A landscape with many peaks, sampled at points; each row gives a point and its height.
From any point a climber takes the steepest step (rise divided by distance) to one of its 2 nearest points. It stops when none of these is higher. Distance is the straight distance between rows; heights are no part of it.
z_534 h=1.21: -9 6 13 2 16 -24 -1 -8 4 26 7 10 23 -18 -6 40 32 24 -7 -5
z_268 h=2.87: -25 8 11 -8 10 -12 -6 -1 -28 1 -1 24 -40 1 1 26 4 -23 21 -16
z_414 h=3.17: -2 1 1 16 -9 -26 -2 11 -2 -26 -23 -17 -37 -10 0 -8 -10 6 9 11
z_466 h=6.97: 19 7 -11 23 -9 3 -2 18 5 5 -1 -10 -18 -22 44 -2 11 -17 6 11
z_909 h=5.28: 6 -2 3 -20 30 -11 2 -9 6 21 27 -7 -10 -7 -36 -1 11 -3 22 -16
z_41 h=7.42: -8 15 -6 13 -16 29 -32 -7 -27 -1 3 -25 -26 -10 36 4 -7 1 12 20
z_81 h=4.12: -6 -15 -9 -21 -7 4 -10 0 -8 -11 -14 10 23 26 -4 0 -6 5 -3 -18
z_596 h=5.92: 14 -2 23 -4 10 -3 -19 -18 -2 -11 -23 11 5 8 -17 -32 13 0 -34 -21
z_746 h=2.69: -7 5 7 -29 8 -8 10 -6 14 -8 1 1 8 15 -29 29 -25 15 11 8
z_969 h=3.15: 16 -30 -15 9 -8 -22 5 36 -6 -11 -16 18 7 5 12 -9 -12 -6 -9 8
z_395 h=1.44: 26 -22 11 -15 -4 0 17 -3 -9 -26 -1 -9 -2 15 4 4 5 -20 1 -29
z_745 h=2.66: 7 -19 -19 -4 -12 -17 -3 35 -8 6 -15 15 9 3 31 20 -9 -1 7 29
z_980 h=4.52: 18 -9 14 0 -2 25 14 -2 -4 -14 -29 4 14 2 -7 -19 -32 11 -16 -11
z_219 h=4.97: 9 -6 6 -25 9 11 -14 -8 3 15 39 -12 -20 12 -17 21 13 -15 29 -14
z_853 h=2.88: -1 15 3 26 -5 -7 10 1 -21 -14 -15 -1 -13 -3 12 -33 13 4 -17 -20
z_152 h=0.99: 19 -5 24 -27 -10 -13 24 11 -11 7 8 -5 7 -11 7 16 -9 6 5 2
z_477 h=6.29: -16 20 29 -8 -22 10 10 -14 -4 -12 -1 -6 26 8 9 -26 -8 1 -35 0
z_178 h=3.63: 0 6 -18 -3 6 -20 0 11 -17 -22 -15 -15 -17 7 10 -11 -20 -7 24 11
z_626 h=6.41: 17 12 8 -15 10 21 -6 -10 -7 5 6 0 25 18 -8 -17 -14 -9 -24 2
z_346 h=3.78: -9 -8 20 27 6 -15 38 -13 17 6 13 10 16 -22 -7 -4 7 -16 -28 -7
z_489 h=2.80: -23 1 17 26 -4 -9 13 -5 1 -1 -9 4 13 -11 -18 18 3 5 -1 7
z_878 h=2.65: 1 9 4 12 -22 -4 -10 2 -1 3 -32 -20 -26 -13 5 11 -5 22 12 3
z_394 h=2.99: 11 3 16 -39 0 1 6 -14 3 -16 -7 4 14 32 -8 11 -26 2 -4 22
z_701 h=1.88: 23 16 -3 11 28 -8 9 -15 -20 -24 -12 10 -10 20 12 19 0 2 -3 11
z_805 h=6.10: 14 -41 3 0 23 0 -5 -2 -9 12 8 -3 -6 1 -28 2 25 11 -1 -37
z_560 h=2.48: -9 30 -8 5 8 -13 7 1 -14 -30 -24 2 9 -1 0 -36 5 -1 -19 -38
z_666 h=6.01: 17 4 -3 -3 -4 2 7 2 6 -21 12 14 -43 4 12 2 -7 25 -12 11
z_914 h=1.91: 8 30 -7 14 14 -4 35 11 -14 -1 -3 16 16 -28 29 9 -8 -4 -1 17
z_819 h=1.63: 3 11 -1 4 9 -18 27 -7 -18 -8 -9 7 21 -18 17 20 15 -7 9 -9
z_336 h=2.60: 14 -27 -6 -6 2 7 1 6 45 -4 4 -16 32 6 -26 -22 3 0 3 -11
z_958 h=6.96: -10 -4 18 12 2 25 -10 21 5 41 3 1 20 -29 -16 9 0 28 4 -4
z_247 h=5.46: -14 -11 -25 -3 3 24 -7 -27 20 -28 1 -8 -8 -6 -11 -25 -29 -17 15 3
z_889 h=3.65: 1 -42 -6 15 1 -5 12 15 3 -4 -1 19 14 24 2 -20 -2 -14 -9 -13
z_421 h=7.73: -34 46 4 8 -6 5 17 -11 -16 -8 7 -4 -3 -11 -1 -6 -20 1 3 10
z_593 h=1.42: 11 17 9 -13 18 -17 20 -6 -17 14 7 11 23 -24 1 27 11 6 -12 -3
z_417 h=0.87: -43 24 -2 -7 0 -4 -23 5 26 37 9 17 -5 -18 -3 29 30 -7 16 -2
z_412 h=1.67: 15 4 17 1 15 -9 24 -18 -12 -29 2 -1 -16 13 -1 9 5 -5 -15 -8
z_188 h=2.10: -15 3 7 14 19 -17 -11 -8 -10 36 -2 0 16 -21 -8 11 20 -33 21 -9
z_696 h=5.59: 7 5 9 2 22 6 19 -9 15 12 6 -18 -2 -30 -24 18 22 24 18 -25
z_459 h=8.30: 9 19 4 -8 -26 31 -3 2 -20 -1 5 -21 -19 -7 28 1 -10 10 -4 11
z_67 h=6.61: 17 -33 7 0 34 -1 -15 -8 14 7 8 2 -32 6 -35 -16 9 17 4 -19
z_956 h=8.39: -7 34 5 4 -9 -12 4 -8 -15 2 5 3 9 7 12 -1 3 2 -11 9
z_92 h=7.24: -10 26 18 -10 4 -6 4 -16 -16 -7 -4 2 28 20 -10 -17 8 -7 -35 12
z_625 h=6.62: -20 -9 -31 7 -6 22 -34 -13 -14 -12 18 -17 -10 -7 37 -2 -20 -7 22 33
z_402 h=6.00: -9 -2 -31 3 8 18 -10 -17 4 -8 9 -7 -17 -5 7 -5 -22 -17 28 27
z_930 h=2.19: 26 14 28 16 -14 -11 1 6 -11 9 -24 -15 -11 -15 9 -6 -2 15 -6 2
z_167 h=5.23: 16 -4 -16 8 22 4 10 7 1 -29 5 27 -31 10 21 -14 9 -7 -28 -13
z_186 h=4.10: 9 -28 -4 -9 17 10 2 2 7 0 -2 30 4 9 0 -27 -9 -9 -19 -32
z_808 h=3.70: -17 -9 -4 -7 0 30 -18 -7 -21 13 0 -7 -32 8 -12 16 -10 3 20 -12
z_592 h=5.75: -26 7 -30 28 4 7 3 -3 -14 -5 -3 4 8 -2 -6 -27 1 -10 -3 9
z_522 h=6.31: -6 5 -9 22 17 25 -4 12 22 36 22 9 0 -26 -23 21 17 34 5 -5
z_599 h=5.93: -12 -3 1 2 29 10 6 12 11 18 25 -1 13 -36 -37 22 39 35 15 -23
z_566 h=2.40: -15 12 -8 -1 9 -11 -13 12 -16 33 -11 11 -4 -16 19 21 16 -31 27 -17
z_694 h=6.75: -38 32 -27 3 -12 2 -4 -5 -1 1 1 -3 -3 -3 -3 -13 -13 -6 14 17
z_964 h=5.22: 4 -12 -10 -17 -31 6 -2 5 9 -28 21 -21 9 12 15 -30 -13 -28 -10 15
z_350 h=2.64: -9 10 -7 -7 1 -2 1 13 -10 10 14 19 -23 1 21 16 9 -28 30 -16
z_973 h=1.74: 13 -22 16 11 -8 -6 4 12 28 5 14 -5 13 -5 -5 11 12 26 -11 11
z_169 h=5.21: -1 -6 -38 -12 -9 -6 -18 2 15 -16 5 -4 21 39 5 -23 -3 -14 -5 9
z_163 h=6.57: 6 -3 12 -19 21 4 -22 -31 8 -3 -9 -2 10 19 -34 -11 3 -18 -14 -25
z_236 h=0.89: -20 15 31 -30 -22 -9 12 -1 16 -45 -7 -6 -2 12 0 -12 3 1 -3 -27
z_830 h=4.49: 13 -13 -27 -4 30 5 6 -10 -11 2 0 29 -8 17 -7 -18 -7 -9 -12 -8
z_874 h=2.13: 24 4 -22 5 32 -9 6 -10 -11 13 -3 6 0 3 -3 14 -3 0 3 27
z_845 h=1.37: 3 -22 -3 1 -25 -14 12 23 23 4 -10 2 13 -4 12 13 -16 27 -17 16
z_380 h=2.93: 22 -18 1 4 11 7 -6 -11 19 14 -11 -11 42 9 -23 -18 24 -5 -2 -16
z_844 h=7.00: -17 -13 3 6 -15 33 -27 0 18 8 7 -1 -18 -3 -5 18 -15 43 -4 9
z_716 h=4.64: 11 -2 -2 -29 -14 22 1 -6 5 8 34 -10 -16 13 -3 -9 -7 1 19 -11
z_687 h=5.79: 12 -2 -4 -17 -10 3 -11 3 12 -10 11 -5 28 22 6 -42 -8 -15 -23 12
z_714 h=4.62: -16 -2 -20 -12 -22 0 -9 10 -15 -42 1 -30 9 14 21 -29 -13 -14 15 12
z_264 h=3.49: -13 -5 12 -17 -8 -13 2 -3 -9 -20 -18 -7 35 31 -17 8 -21 -11 -9 6
z_436 h=2.23: -5 14 -22 0 -4 5 7 22 -7 8 3 10 8 -14 31 16 -12 -13 6 25
z_653 h=6.95: 0 3 -29 25 4 -28 -5 5 -4 10 -27 6 -7 -8 13 9 30 -24 26 6
z_748 h=4.68: -9 -21 -38 -11 -10 4 -6 12 -14 -18 -5 4 23 21 11 -3 -10 -12 3 8
z_230 h=2.28: 16 -16 16 -3 -14 -8 0 -11 35 -6 -3 -27 16 11 -14 -12 -8 -16 -1 5
z_208 h=1.78: 30 -4 24 -7 -6 -4 -15 0 -7 26 -23 -23 -5 -6 8 7 -8 21 5 25
z_883 h=1.45: 34 2 15 -4 8 -2 9 -10 1 1 -12 -9 10 -11 -4 16 -19 21 -6 25
z_182 h=4.08: -17 10 -12 -2 -16 -12 -8 14 -20 -30 10 -14 -28 3 16 -19 -15 -17 6 1
z_567 h=5.60: 20 -10 0 -2 11 6 3 11 -1 -16 21 10 -24 8 15 -21 -11 -8 -25 20
z_4 h=0.71: -23 1 -6 -27 -22 -6 -17 29 28 24 -6 11 -8 -19 -3 20 -18 10 25 12
z_177 h=0.65: -38 34 9 -20 -21 -27 -20 1 13 27 12 7 -10 -7 3 9 8 -5 9 9
z_478 h=5.20: 16 -15 26 5 0 4 -4 7 -17 -19 -37 15 19 12 -3 -16 -7 10 -33 -24
z_885 h=7.97: -10 -4 14 15 -23 12 2 7 17 23 6 10 -8 -20 -3 11 -9 37 0 -8
z_953 h=5.40: -3 -14 17 13 -25 20 8 -2 -2 -16 -11 -5 27 8 -1 -6 2 3 -33 1
z_637 h=3.25: -14 -7 25 18 6 -6 35 -24 0 1 4 3 36 -15 -12 31 4 3 -22 0
z_781 h=4.78: -6 4 23 27 -7 20 2 -20 0 -3 7 -14 7 10 4 0 14 -3 -30 10
z_129 h=2.41: -1 14 -1 -8 20 -6 -1 -8 -9 5 -8 3 1 13 -15 29 -1 5 19 9
z_11 h=1.22: 32 9 32 -19 -1 -12 26 -11 7 6 8 -1 18 -15 9 1 4 19 -14 13
z_715 h=3.80: 15 -17 -1 12 -10 25 -5 16 -21 5 14 5 -27 11 22 -17 5 -15 -4 -14
z_708 h=5.62: 3 -37 2 -11 26 -13 -10 7 4 20 29 -4 4 -19 -43 6 20 9 9 -9
z_868 h=3.20: -20 4 -10 -4 -3 -6 -12 -8 -18 -11 -6 11 -33 25 2 14 -9 2 18 -11
z_500 h=4.88: 12 -1 -26 0 11 7 8 4 10 -10 4 20 -34 15 -3 -30 -6 -4 -1 -17
z_941 h=4.28: -1 0 21 13 3 -5 14 -27 8 -3 17 2 10 -3 0 -28 18 -13 -27 -2
z_659 h=2.38: -27 8 6 26 3 -6 0 -4 10 17 -4 -8 12 -24 -17 28 11 -21 28 11
z_49 h=3.86: 10 5 -6 7 -2 23 8 -15 0 3 -26 -13 18 2 -13 -13 -10 10 12 -22
z_856 h=7.21: 10 -13 -7 -10 40 7 -17 -21 14 9 -2 3 0 25 -53 -7 9 7 -1 -20
z_7 h=1.00: -16 -13 3 -11 -19 -19 7 28 21 4 -4 9 -5 -17 5 30 -19 20 8 2
z_376 h=1.04: -22 23 -1 -13 12 -15 -17 8 14 27 -6 11 10 -5 0 47 29 12 9 -7
z_222 h=1.15: -10 -2 16 -3 -20 -7 19 8 -9 -32 0 -11 -1 16 12 -8 -9 -8 -8 -17
z_605 h=0.42: -22 17 -18 -17 -26 -26 -24 17 24 13 10 11 -12 -12 13 1 -8 12 4 27
z_825 h=6.08: -22 11 -26 33 13 -15 2 7 -5 14 -7 22 8 -5 -1 -6 20 -23 12 10
z_738 h=6.43: -3 -4 -3 7 -6 15 -16 2 20 7 25 14 -41 -1 -4 10 2 29 -12 17
z_497 h=7.45: 21 0 -4 -8 -11 17 -17 10 3 14 12 -16 -20 -11 32 -3 -5 -1 9 30
z_547 h=1.98: 14 0 21 8 -20 -7 14 -6 25 -13 13 -18 2 0 1 -4 6 6 -6 20
z_301 h=4.22: -4 -19 -18 -4 -10 24 -8 8 -11 13 22 7 -20 6 5 -6 -10 -4 22 -13
z_289 h=3.36: 11 -11 10 22 -7 6 -3 3 -29 0 -3 5 -12 11 11 -19 6 -2 -34 -10
z_982 h=3.34: 29 8 -20 6 -8 10 3 -1 10 11 -8 -24 29 5 -8 -8 20 1 17 -11
z_594 h=8.07: 4 16 -17 37 -1 0 -5 7 -4 14 -32 -17 -13 -23 24 15 20 -23 23 14

Call two points neighbours if one is among the 2 nearest of the other. Go from one point of each pair to the other, from neighbour to neighbour, staying as high as possible. Name the lowest point that can't be avoided.
z_459, z_687 => z_592
z_885, z_856 => z_909
z_459, z_594 => z_466

For each start below, name the point where the climber stops.
z_177 => z_885
z_745 => z_885
z_701 => z_687
z_11 => z_687
z_4 => z_856
